Each row is a point on a landscape with many valleys, with its height.
A ball rolls from a point to the lowest of its 6 nearest points, and stops where none of them is lower. Distance is the straight distance between rows; heights are no part of it.
limi: [134  99 128 112 137 143 146 144 104 115 161  72 144 109 150 163 197  74
 133 103 116 114 167 114  95 105 116 150 106 113 146 142]  h=432
Zet: [138 127 133 121 134 134 169 185 103 104 166  60 124 115  82 132 167  92
 111 117 126 130 147 144  92 152 115 147 141 119 153 163]  h=321
pono: [129 157 127 137 161 111 114 139 187 152  93 153 109 109  94  85  62 169
 122 175 147 131  97 129 147 170 116  90 140 124  77 155]  h=279
kedu: [144 139  94 110 161 172 173 252  66 103 142  84 125 128  56 146 189  72
 124 138 148 156 142 156  98 170  99 163 123  61 189 125]  h=338
Gole: [125 134 135  96 122 138 150 124 100 108 170  94 121 136 134 189 154 100
 144 107 129 145 175 137 103  95 109 159 124 111 162 114]  h=545
vam: [113 115 120 122  90  96 107 100 153 139 112 211 144 142 134 109 134 168
 133 156  95 103  69 111 170  77 198 107 131 169  79 131]  h=441
doz: [106 132 128  93 129 154 135 127  90 123 168 112 110 159 148 231 143  76
 185 105 146 164 197 126 105  52  97 138 114  89 194 102]  h=777
gerov: [122 151 130 129 122 102 126  91 141 122 127 134 118 132 134 121  80 164
 127 143 130 145 107 130 134 134 132 109 140 130  94 128]  h=318
latig: [137 145  97 154 130 137 113 113 142 151 103 152 156 132 131  99 131 162
 133  94 154 123 137 141 135 147 147 149 122 151 138 120]  h=62
Tenu: [132 105 105 141 100 117 110  86 142 135 110 156 150 146 159 119 168 134
 126 107 119  96 140 124 147 110 163 126 115 155 126 134]  h=241
Mizad: [124 102 119 112 131 151 120 107 112 132 144 107 180 137 182 193 167  78
 185  98 143 154 177 103 103  88 113 183 101 102 191 104]  h=628
Gazi: [ 96 142 147 118 105 109 110  84 119 110 145 167 126 141 184 171 102 136
 154 140 120 132  99 103 132  93 145 125 131 154 106  81]  h=770
lelid: [148 145 121 167 171 151  97 160 155 157  89 120 142 102  87  73  80 146
  99 147 166 131 106 138 153 182 102 107 129 122 130 131]  h=578
bolo: [108 125 184 104 107 131 138  94 106  87 180 110 111 151 168 213 130  99
 159 117 100 127 148 128  95  76 118 136 124 122 150  89]  h=729
fones: [138 115 123 121 154  94 116 156 165 149  99 128 101 111  84  71  70 167
  89 187 117 128  79 126 137 185 114  74 137 125  84 167]  h=429
duvu: [148 106  96 141 133 114 104 152 157 156 103 152 115 150  93  56 118 177
  93 137 112  75  86 134 163 164 151  91 125 161 112 185]  h=428
sov: [124 180 137 129 139 139 141 159 119 145 123 110  80 134  88 158  74 136
 124 144 153 195 158 152 130 126  97 120 141  79 143  98]  h=330
rapa: [133 107 116 122 120 137 121 104 108 122 131 108 167 128 164 137 158 110
 146  80 128 120 161 127 121 107 131 154 120 113 169 119]  h=75
vunup: [100 115 126 135 121 131  81  75 148 152 107 182 173 152 181 135 127 136
 178 101 167 143 159 109 150 113 152 146 137 169 116  97]  h=404
Goba: [130 134 107 153 113 134 111 104 147 144 122 126 140 130 154 133 131 148
 141  94 149 138 155 118 138 131 128 140 121 130 133 108]  h=198
Kud: [102 140 128 127 106  94 110  79 157 140 118 190 125 127 142 121  95 168
 129 148 113 119  86 103 154 111 171 111 147 160  65 119]  h=412
rulap: [152 108  42 158 138 182 125 160 111 134 113 127 180 125 117  84 188 130
 139  74 137  97 103 115 133 170 134 173 114 102 144 165]  h=370
vabu: [140 141 118 141 142 119 109 132 159 156 101 143 116 122 106  78  91 167
 117 137 147 111 102 124 142 153 137 102 136 139  99 137]  h=126
pigut: [147 149  95 175 156 159 110 163 160 169  90 139 140 111  85  56  85 170
 114 124 153 125  93 142 161 179 123 114 120 130 132 148]  h=416
dakap: [115 164 161  94 115 111 134 117 129 110 149 100  77 132 137 154  62 144
 131 160 109 150  97 134 117 146 114 103 142 127  96 112]  h=479
depun: [150  80  97 138 131 142 129 101 115 113 125 122 167 127 156 120 210  96
 127  93 128  93 149 122 128 118 147 149 108 135 136 147]  h=342
luf: [139  99 161 105 112 130 142  79 103  83 153 129 117 129 175 148 151 131
 132 117  81 118 129 135 111  99 141 135 107 150 110 118]  h=520
fofu: [116 123 149 113 101 108 125  69 119 109 141 160 118 130 179 145 103 142
 136 134  86 115  75 111 132 104 161 109 126 153 101  95]  h=517
vek: [108 135 114 115  94  83 129 118 162 143 114 215 128 142 124 105  89 156
 132 169  93 112  62  92 157 111 179  87 153 175  60 131]  h=440
vit: [152 109 122 130 143 127 157 172 103 108 152  70 138 126 102  97 160 128
  92 113 120 105 127 136 112 159 113 138 125 124 146 156]  h=417
geke: [152 123  88 138 141 157 164 193  90 124 150  67 146 113  95 111 191  96
 111  92 151 129 126 125 113 165 111 151 133 100 162 163]  h=237
ses: [125 167 162 105 132 124 147 156 134 133 136 104  67 118 110 144  46 139
 115 157 132 170 115 150 132 148  90  93 153 102 110 122]  h=439
pipu: [141 120 117 126 123  91 124 156 146 137 112 127 101 132 100  69  83 159
  94 176 113 106  81 134 159 167 114  84 125 147  99 169]  h=553
Vupi: [111 165 174 107 111 120 148 125 104 111 166 127  69 129 138 167  52 138
 133 163 116 156  96 132 122 140 107 104 153 108 100  98]  h=583
nenul: [104 165 139 138 129 129 106 103 148 155 111 164 130 129 147 149  79 151
 150 113 165 164 150 122 138 115 133 142 140 130 138 105]  h=379
zuguz: [102 150 157 105 102 101 123  93 119  97 146 174 110 130 174 161  80 133
 155 151  98 146  81 120 130 115 152 100 139 150  97  85]  h=602
nilo: [126  89 133 133  95 102 111  85 145 128 124 192 140 136 155 105 152 159
 114 143 105 101 102 110 153  80 177 123 116 173  95 118]  h=452
pid: [141 113 101 156 133 136 127 106 145 139 123 121 143 136 140  96 150 146
 120 101 123 107 128 139 147 133 138 135 122 145 134 144]  h=173
kazu: [131 163 124 159 157 136 110 133 180 163  75 157 124  91  96 100  58 146
 131 151 168 142 122 131 132 154 104 121 148 112 102 137]  h=368
Dened: [ 86 162 159 124 115 128 116 105 108 116 144 137 104 152 159 177  73 140
 143 124 132 161 137 114 119 101 130 132 130 126 126  90]  h=712
kipi: [136 142 154 124 139 110 121 157 132 144 113 105  96 113 105  98  71 157
  98 156 122 154  98 158 140 185  98  85 142 126 104 157]  h=430
tigas: [119 180 150 126 139 137 136 130 120 149 110 126  70 115  97 162  41 136
 127 159 162 182 146 145 144 136  92 122 139  71 129  97]  h=339
zul: [138 128 114 131 166 100 101 158 170 166  88 169 104 117  71  69  60 154
  96 194 119 108  70 130 155 177 115  69 122 128  87 171]  h=421
fibu: [109 108 143 130 105  97 116  68 137 102 138 162 141 140 170 141 145 131
 125 134  86  99 110 116 138  90 154 119 114 165 102 111]  h=497
pase: [136 146  92 101 135 157 142 147 100 120 151  93 132 132 114 189 168  94
 167  96 153 168 185 131  97 104 109 158 118  65 185  90]  h=596
pep: [146 165 120 135 119 152 161 162 109 133 131  74 117 135  91 138 124 129
 122 114 151 165 149 153 128 140 110 141 136  89 153 109]  h=403
mosuv: [150 104  72 143 118 159 141 141 113 124 114  97 187 109 145 102 197 116
 145  89 137  97 123 117 115 139 127 161 114 105 156 141]  h=335
fop: [119 146 129 139 123 121 109  90 151 128 119 144 142 128 147 121 111 156
 129 129 143 118 126 130 140 115 140 123 143 153 113 120]  h=208
Dad: [119 135 170 103 119 131 161 135 110 111 173  92  86 141 117 160 108 132
 120 127 119 141 144 162 119 124 115 132 133 125 129 111]  h=423
zosu: [114 111 139 122  85 101 100  72 132 113 120 220 158 134 177 119 127 130
 155 170 112 116  81  90 144  77 196 115 125 182  80  91]  h=438
bam: [148 149 132 164 159 137 128 159 135 154  93 112 108 105  85  85  59 149
 100 155 150 145 117 160 153 177  91 115 134 108 138 130]  h=454
moso: [ 98 171 148 129 126 140 121 108 118 134 147 144 118 142 141 185  71 134
 165 116 168 183 159 120 121  99  96 138 126 103 136  86]  h=574
Paf: [ 95 155 135 148 128 110 101 107 197 168  97 222 137 121 146 135  92 144
 157 139 149 143 124  91 147 107 161 118 154 166  82 109]  h=442
limim: [129 103 126 125 119 117 134 105 125 115 129 134 125 151 128  96 154 154
  94 126  89  82 101 116 146 124 161 122 122 165 115 154]  h=389
zeken: [112 155 157 113 112 121 142 110 131 111 152 117  86 134 134 157  65 144
 127 135 115 151 118 145 126 130 116 120 129 127 101 108]  h=425
Vide: [140 136 146 117 108 102 136 135 135 109 143 111  82 120 123  95  97 158
 100 159 104 120  90 145 135 146 126  96 133 149  87 140]  h=413
naf: [134 128 107 124 118 155 141 122 110 128 147 106 153 148 128 174 168  93
 162  94 142 150 172 125 118 115 105 162 118  78 185 100]  h=503
mol: [103 131 161 110 113 110 120  84 109 113 176 137 131 148 179 184 119 117
 152 108 118 155 154 130 124  91 124 135 130 129 138  99]  h=676
sop: [119  72 133 116 115 134 101  75 128 108 111 179 149 142 178 119 174 120
 127 141  89  73 108 126 147  76 194 123 111 175 110 130]  h=478
pud: [131 179 135 138 137 156 142 167 116 137 109 100  93 122  67 138  93 118
 123 137 161 177 137 170 138 141  86 136 122  84 164  79]  h=354
gal: [138  71 120 138 101 123 127 107 137 134 112 151 137 150 125  79 177 149
  85 118  77  63 107 132 155  97 166 114 104 161 105 172]  h=459
fakof: [149 128  90 114 125 154 131 128 109 120 129 106 171 128 145 160 188  89
 169  82 149 157 156 126 112 115 112 174 109  75 178 115]  h=444
Litul: [ 92 137 143 128 104 101  91  86 166 152 106 237 149 155 184 130 131 129
 170 162 132 129  96  78 147  85 175 124 157 193  84  87]  h=204
lek: [120 143 149 124 115 121 147 123 116  97 149  96 117 130 141 162 116 128
 131 111 124 132 144 151 119 127 119 137 130 134 126 114]  h=476
Ratef: [152 146  84 126 150 164 161 238  70 101 131  81 152 113  82 113 181 100
 129 123 148 161 133 130 117 181 108 155 114  73 186 131]  h=257
Malen: [130 116 125 120 112 104 123  93 150 125 119 158 120 139 131  94 109 172
 116 139 107  94  87 126 160 130 146 101 125 168  98 151]  h=361
tid: [135 126 102 153 132 131 125 137 144 135 115 117 126 132 106  78 121 153
  97 119 124 101 107 142 150 163 120 118 121 142 126 167]  h=340
Korig: [144 158 128 156 174 133 100 164 176 183  51 154 129  81  55  82  47 144
  95 178 166 151  81 140 141 174  96 112 139 103 102 159]  h=101
foli: [ 83 132 118 115 101  82 106 117 165 140 110 246 154 122 142 125 118 120
 177 182 122 133  70  69 148  90 197 118 169 174  61 104]  h=538
Lida: [147 126 151 116 149 138 167 203  90 107 153  67  96 124  84 122 133 116
  94 138 129 143 154 167 105 163 106 138 147 130 152 144]  h=401
Mepi: [149 149 136 101 131 151 170 186  97 119 166  70 128 142 101 179 179  78
 128 119 139 133 172 138  91 117 116 154 151 102 176 130]  h=176
tezuz: [130  89 118 116 132 144 108  72 113 113 132 119 178 126 183 149 206  80
 142 114 119 109 166 102 106 105 138 154 113 123 147 131]  h=513
Zalan: [124 138 111 172 144 138 106 117 181 163  88 155 133 113 115  98  97 159
 142 114 172 121 126 126 152 155 137 115 147 132 104 124]  h=250
Keku: [119 170 123 146 139 119 113 122 168 168  87 166 117 108 114 114  63 155
 134 132 166 153 122 116 137 134 126 118 149 126  98 119]  h=252
Kunet: [ 82 132 142 135 114 107  84  76 158 147 106 192 146 154 184 137 110 138
 178 130 135 146 143  94 137 102 145 143 137 183 116  96]  h=97
Danob: [138  98  98 143 111 132 134  98 131 117 134 115 145 128 148 104 181 134
 126  88 118  85 137 126 137 125 142 137 111 145 133 149]  h=242
rep: [134 114 142 117 131 130 151 108 106 104 149  88 140 109 139 139 182 116
 115 106  96 107 148 120 117 120 128 145 124 123 126 138]  h=398
Gibov: [118 124 143 108 111 106 141 105 132 106 140 117 111 115 137 131 115 151
 115 133  95 108  92 135 129 130 142 104 130 154 100 111]  h=410
tibug: [ 91 155 162 105 101 104 124  91 116 114 164 162  91 145 169 171  63 121
 163 145 123 160 115 103 130 119 126 108 135 126  91  81]  h=715
Baso: [117  73 117 120 121 146  66  70 109 129  89 163 217 154 199 145 170  82
 197 116 141 135 188  99 118 101 128 171 120 172 163  99]  h=785
Buba: [157 132 123 132 146 151 161 221  89 111 150  67 102 130  68 132 155  95
 107 130 146 163 159 165 109 157 102 135 136  97 183 119]  h=492
Bape: [126  62 123 122 116 128 123  73 118 100 111 147 156 134 173 112 209 110
 110 115  95  72 130 111 133  73 169 134  92 161 117 147]  h=445
Bopuv: [149 123 152 102 132 138 171 139 103 110 170  71 136  97 117 163 203  75
 122 113 124 104 177 138  77 119 125 160 128 123 145 145]  h=411
rere: [135 127 167 116 149 100 130 209  94 131 116  88  64 115  88 100  76 138
  77 186 125 145 107 167 112 193  80  89 128 133 146 158]  h=174
Moze: [133 148 167 140 148 112 131 194 110 137 122  82  79 124  86 127  90 134
  84 165 135 162 117 178 122 187  78 104 131 112 143 130]  h=381
dez: [131 171 147 145 153 124 141 150 139 162  88 126 100 106  92 127  45 148
 111 170 169 177 131 135 143 156  88 119 148  91 111 121]  h=343
gedu: [124  86 130 132 111 128 109  81 126 108 131 127 160 135 175 141 165 118
 131 102 107 106 150 110 126  92 140 137 124 144 122 115]  h=373
pabof: [152 109  79 164 140 148 128 156 123 139 136 110 138 136 113  61 147 145
  97 101 115  72 115 130 141 161 123 128 116 146 138 178]  h=377
Zaz: [112 132 127 113  93  80 100  82 147 123 118 219 141 133 160 131 103 133
 154 174 108 124  58  88 162 103 186 110 158 176  65 100]  h=486
laba: [138 167 115 157 144 150 137 171 104 134 117  82 116 125  90 105 115 133
 115 116 161 158 137 159 132 165  99 135 119  90 165 111]  h=420
zug: [156  97 128 104 153 140 167 131 114  97 162  74 149  94 139 128 202  79
 100 100 103  97 142 103  92 115 131 150 112 121 132 167]  h=222
dogad: [ 95 139 140 134 119 142 112  98 119 131 137 150 146 153 173 171  99 127
 171  95 151 170 179 124 130  90 108 147 124 125 160  78]  h=661
kegi: [ 87 132 142 130 101 109 111  78 142 116 143 154 138 135 174 156 103 143
 161 122 140 143 148 101 126 114 138 130 133 149 128  87]  h=603
nani: [144 103 110 143 133 123 127 145 139 138 135 104 111 138 103  68 150 146
  80 110 108  69  96 141 142 145 129 113 112 150 129 179]  h=490
luzu: [138 118 128 111 126 107 125 122 158 140 101 170 117 148 110  83  99 170
 104 159  84  93  60 122 161 140 168  89 131 163  91 171]  h=426
Nuri: [114 150 102 144 131 117 103 120 197 173  79 184 136 128 119  80 100 161
 123 138 134 114 103 128 159 130 148  99 141 149  95 139]  h=228
Babal: [110 149 126 141 127 132 130 111 135 125 130 126 126 132 138 162  97 134
 148 105 151 152 164 141 127 109 112 138 144 112 141  93]  h=431
Nenak: [127  94  90 145 122 142 104  95 127 132 111 128 194 133 175 134 176 109
 156  83 152 121 161 118 138 129 144 166 113 117 153 125]  h=331
vefa: [152  66 141 111 132 136 133 108 117  95 148 103 141 107 155 124 215  85
 110 106  93  77 141 106 115  88 142 150 104 138 112 160]  h=392
pibin: [138 133  92 133 148 112  90 147 205 186  74 206 130 106  74  85  78 156
 127 172 130 119  89 133 159 146 154  85 158 149  76 178]  h=356
Nema: [142 163 165 155 167 124 132 181 120 161  69 108  91  91  65 112  38 129
 104 189 158 172 135 148 135 160  83 112 137  75 142 119]  h=394
Pefos: [114 149 153 104 113  97 138 104 119 111 143 140  83 127 156 136  58 135
 143 155 100 141  64 120 125 133 130  97 145 130  77 119]  h=463
mul: [144 123 165  81 147 158 169 146 106 109 181  94 139 119 118 209 205  46
 149 123 116 134 178 134  70  65 117 160 131  99 162 137]  h=550
Keka: [149 115 110 117 137 111 107 161 186 173  95 193 118 151  66  54  85 175
  95 183  96  98  56 128 151 147 163  58 137 154  84 202]  h=489
Rosem: [146 116  81 151 125 164 147 183  93 115 140  83 164 107 112  86 183 116
 120  91 123 112 121 123 115 180 111 157 112  99 162 164]  h=327
vur: [147  79 116 145 123 143 129  97 119 109 125 117 132 119 135  89 200 103
 111 108 103  63 134 111 133  98 155 130 100 141 122 174]  h=336
Sipa: [152 146 123 165 143 138 126 179 125 157  96 100 121 106  75  82  84 149
  92 138 157 142 119 163 144 177  88 128 131 109 157 132]  h=558
dutam: [131 113  96 152 110 125 117 122 161 148 107 154 133 147 128  81 127 172
 104 124 112  75 100 136 164 130 164 108 120 154 110 155]  h=325
peb: [124 161 149 117 123 137 141 133 117 132 152 106  85 155 108 161  92 136
 132 125 146 179 157 165 126 114  98 125 128  89 148  88]  h=376
Kedeb: [140 113 153 101 140 147 148 115 104 115 171  86 143 116 154 218 183  49
 168 121 124 136 181 129  76  66 116 152 116 113 149 114]  h=658
Somiv: [135 102 156 104 135 139 134  86 108  83 159 119 140 106 163 160 197  88
 113 101  93 109 140 120  90  88 137 137 106 130 124 129]  h=525
Peveb: [114  66 154 109 141 127 113  58 102  64 132 147 156 119 197 157 196  84
 137 126  89 102 148 104 107  72 138 133 112 144 108 116]  h=542
Lok: [ 84 163 148 137 125 101 113  85 163 153 132 184 127 138 156 159  68 129
 168 152 150 167 114  80 124 108 147 118 149 131  94  99]  h=631
disaz: [143 129  92 161 132 133 103 138 160 170 101 167 124 129 102  60 122 173
 103 125 135 100  96 137 162 132 154 116 141 156 118 167]  h=296
ter: [133  94 147 101 137 151 138  99 108  99 163 101 157 110 164 193 201  63
 144 110 115 129 169 121  76  84 123 158 101 123 139 121]  h=604
Gaput: [139 146 169 150 172 104 122 172 139 162  90 115  97  96  79  99  71 146
  85 199 146 154 100 165 123 185  77  89 117  96 130 154]  h=467
lolap: [113  85 152 120 108 114 103  69 105  78 124 184 141 141 187 135 165 130
 134 149  83  99  97 100 146  77 176 127 104 184 104  95]  h=493
vurun: [114 165 134 118 112 150 150 128 111 136 148 113  97 147 134 170 113 113
 149  93 148 165 177 139 124 100 115 136 127  85 162  82]  h=485
git: [117  58 158 129 123 124  83  62 117  88 117 171 161 154 193 127 183 106
 143 134  91 101 130 112 129  64 161 137  96 170 116  91]  h=562
bazi: [150 118 154  97 148 125 176 192  98  98 174  59 119 114  86 145 171  89
 101 141 124 113 152 166  82 150 108 146 154 124 147 166]  h=106
Sibus: [151 115  91 131 135 152 135 138  98 120 151  83 166 119 136 136 197  77
 139  90 133 116 141 115 105 146 129 169 114  92 154 150]  h=395
zagan: [147 122  78 168 122 154 126 129 143 143 112 119 159 127 122  95 161 147
 128  79 135 108 118 131 142 146 130 155 113 120 153 155]  h=224
zulel: [138  86 126 125 135 132 158 152 114 122 158  64 133 116 108 101 185 106
  93 106 113  90 125 117 115 145 121 142 116 132 137 188]  h=359
Vin: [144  64  90 134 132 147 127 119 126 128 135 122 135 134 116  71 194 124
  89  97  91  39 126 110 143 127 153 141 105 143 144 191]  h=408
niv: [137 102 114 126 117 122 132  93 123 107 137 110 129 135 154 124 181 135
 111 117  90  75 138 122 128 107 144 139 109 150 123 148]  h=306
sogop: [ 82 144 152 105 117 138 123  99 111 137 159 134 106 172 163 208 118  98
 176  93 137 174 190 119 126  83 109 142 105 103 175  78]  h=688
Mib: [162 133 137 106 147 141 181 218  97 112 173  66 148 106  83 146 206  62
 118 125 142 108 161 120  91 141 115 157 133 117 157 173]  h=210
gev: [142 137 169 114 156  83 118 168 132 145 102 108  81 121  96  97  59 162
  87 203 118 154  78 149 126 194  86  78 125 109 117 165]  h=453
Nuz: [127  90 139 118 115 124 128  79 122  91 146 130 137 126 174 143 188 117
 128 124  97  82 136 116 134  91 147 129 109 144 107 122]  h=399
guv: [126 108 106 147 120 136  94  96 120 124 106 148 170 143 166 122 158 133
 156  74 136 130 155 115 128 116 145 154 119 138 154 109]  h=317
mef: [111 118 132 129 113 139 100  95 116 121 121 129 156 151 190 178 138 113
 177  97 152 166 185 112 112 103 126 160 113 114 174  92]  h=708
pevo: [ 66 169 159 125 118 109 103 106 157 140 131 199 113 128 141 174  62 124
 187 143 151 178 121  78 130 102 129 117 150 117  96 101]  h=721
mifu: [125 145 124 109 128  90 129 108 168 131 118 166 100 116 140 111  77 161
 132 176 113 129  73 101 150 153 140  90 150 137  63 125]  h=402
gikav: [140 100 124 121 132  93 129 151 164 150 103 157  99 143  82  68  85 182
  88 172  93  83  82 129 155 163 141  84 133 165 100 185]  h=501
surak: [137 137 102 153 142 133 109 129 175 166  93 150 138 112  86  67  89 171
 113 125 141 112 103 129 153 149 129 107 135 142 101 156]  h=232
mit: [157 135  92 117 118 154 158 163  99 118 141  67 151 110 130 156 188  88
 137  94 143 137 165 126  99 141 105 157 124  82 163 130]  h=396
dek: [139 132  88 163 152 152 133 182 108 120 130  78 137 116  95  92 155 139
 101 105 138 111 127 146 130 183 106 145 133 111 157 148]  h=375
Dokos: [142 162 127 166 131 126 120 139 131 136 105 114 123 111 110 103  92 161
 117 107 159 141 147 144 141 171 113 130 122 109 138 107]  h=380
lutaf: [130 138 161 112 121 112 145 144 116 128 147  80  89 119 114 130  95 150
 113 142 122 146 124 157 113 144 102 110 144 133 131 121]  h=464
pab: [139 128  80 173 133 153 116 135 161 156  89 158 150 139 110  78 125 180
 119  89 146  98 117 146 157 155 155 132 145 149 127 148]  h=230
buk: [108 176 141 140 154 114 113 123 178 155  86 170 115 103 110 131  47 151
 149 152 157 172 133 118 136 142 121 120 151 101 102 111]  h=328
fofib: [130 130 104 152 133 115 108 128 178 162 105 175 125 127  90  66  92 181
 103 161 121 100  83 132 152 151 141  91 131 162  87 170]  h=272
ponub: [134 167 163 142 136 145 144 170 111 142 112  96  82 114  92 134  60 139
 107 158 158 173 142 160 138 144  88 109 137  86 141 102]  h=355
pev: [143  80  95 149 129 125 126 142 147 153 119 144 125 162  98  53 143 156
  90 102  98  57  88 128 159 141 148 111 111 166 136 199]  h=543
zizuz: [126  70 111 139 106 123 113  60 121 112 110 165 162 134 194 124 191 116
 134 116 110  93 130 127 131  92 155 145 106 166 133 125]  h=386
bup: [125 126 108 163 117 123 106 101 163 161  91 183 151 148 154  96 137 153
 148  96 136 128 145 122 157 131 153 138 142 173 120 120]  h=183
vuna: [153 153  90  93 144 161 183 210  82 127 155  67 141 127  80 168 202  69
 151 123 153 153 154 132 101 142 110 166 136  63 180 119]  h=378
gunu: [121 154 111 102 117 166 165 167  95 125 162  94 111 155 107 195 179  84
 154  99 146 176 194 146 102  95 105 146 130  67 189  90]  h=104
ravif: [120 116 177  81 134 148 139 116  89  94 190 114 129 126 146 233 186  56
 161 113 108 142 175 124  68  69 113 147 120 104 161 122]  h=639
bon: [147 160 100 126 135 169 168 192  95 119 127  89 129 149  87 153 156 101
 143 112 156 160 161 146 117 142  96 150 126  62 185  83]  h=446
silu: [144 121 136 121 118 113 146 107 120 102 144 109 109 127 133 126 133 147
  97 115 111 107 116 137 135 117 143 125 118 141 108 128]  h=458
Dudil: [159 126 147 100 156 136 197 240  86 105 182  63 143  91  68 125 188  73
 113 140 141 117 151 129  87 166 115 163 145 126 149 183]  h=304
Suk: [119 154 128 141 145 109 109 114 190 154  85 166 121  90 116 124  72 149
 146 156 151 146 106 111 142 135 136 105 171 136  87 123]  h=326
pomaz: [105 141 113 130 113 101 112 119 201 171  98 236 138 121 118 120 106 152
 146 164 121 131  86  96 142 103 188 102 173 164  72 140]  h=462
vup: [ 96 102 148 128 105 113 105  63 136 119 108 177 153 150 184 134 128 135
 144 132 135 122 130 108 129  87 156 131 125 166 116  88]  h=400
romi: [128 121 108 136 118 119 137 118 121 132 141  94 136 130 134 116 144 134
 114  94 129 111 150 138 124 134 128 144 126 120 141 124]  h=273
Laf: [141 155 131 135 143 136 141 205  99 129 110  76  94 123  69 120  97 128
 111 142 147 172 140 175 140 156  90 119 123  94 155 102]  h=387
remu: [124 162 127 145 136 133 135 130 148 139 104 123 107 127 110 136  72 151
 129 131 154 157 139 140 130 141  98 125 133 109 130 109]  h=244
lupi: [112 117 133 136 111 129 134 100 123 114 145 108 142 144 167 151 136 128
 136  93 134 136 157 135 120 109 142 138 128 123 147 116]  h=384
Dodu: [141 132 146 126 140 106 119 178 120 137 118  91  98 118  85  82  89 160
  80 168 113 127  99 161 127 198  76 101 125 140 118 161]  h=414
rusaf: [101 123 171 129  97 112 128  76 108  87 154 155 117 145 177 164 106 136
 141 127 111 120 101 120 123  95 142 116 116 149 102  82]  h=655
galuk: [104 108 142 132 108 133  88  68 115 129 116 157 168 172 191 162 145 103
 165 106 146 151 174  96 121  96 134 146 120 144 160  87]  h=617
rof: [104 159 178 100 103 110 134  96 111 112 174 130  94 127 163 171  90 131
 136 131 107 145 106 122 105 101 139 132 131 132  96  91]  h=581
lazom: [140 148 129 142 137 124 141 141 120 127 136  84 112 128 110 114 114 145
 100 126 133 130 144 144 128 157 116 127 130 119 136 121]  h=397
pari: [143 132 144 127 140 128 138 179 111 110 145  67  96 125  88  98 115 135
  78 136 119 130 122 159 118 183  94 115 129 149 142 149]  h=518
lotag: [114 117 116  86 129 158 122 112  85 116 164 107 152 153 154 221 170  56
 187 106 134 165 201 124  97  73 110 156 102  87 194  99]  h=829
Vap: [122 161 143 131 150 114 118 144 156 150  98 135 101  91  88 109  47 163
 113 159 148 151 106 136 132 169 107  96 148 109  94 133]  h=358
mori: [150  97  85 150 143 147 136 159 111 120 146 103 153 110 118  77 212 109
 110  98 109  74 108 102 115 147 127 150 108 124 137 177]  h=225
zize: [111 105 139 114 121 141 108  85 115 102 149 122 149 141 187 176 161  92
 158 119 130 137 167 116 110  92 131 148 113 130 159 103]  h=521
rop: [131 126 160 102 124 117 168 145 106 110 183  76 109 134 111 169 149 104
 125 127 125 132 161 155  86 132 118 147 138 111 138 142]  h=344
zigub: [145 130  93 123 139 152 160 235  83 117 148  61 150 107  73 115 183  82
 116 117 151 141 149 141 105 174 109 153 124  93 179 162]  h=350

Call two points neighbours if one is among the 6 nearest of the other. Go from one point of each pair to the other, from neighbour to neighbour, staying as low as possible. Name the highest point that can't be avoided.
gunu / vabu: mosuv
latig / Korig: pono
geke / rere: Moze
Mepi / zug: zulel
geke / Mepi: Dudil
geke / mori: Rosem
rapa / latig: romi
vabu / latig: surak

Where does a ball stop that starts at each point below?
sogop: remu
Bape: latig
fibu: latig
sop: latig
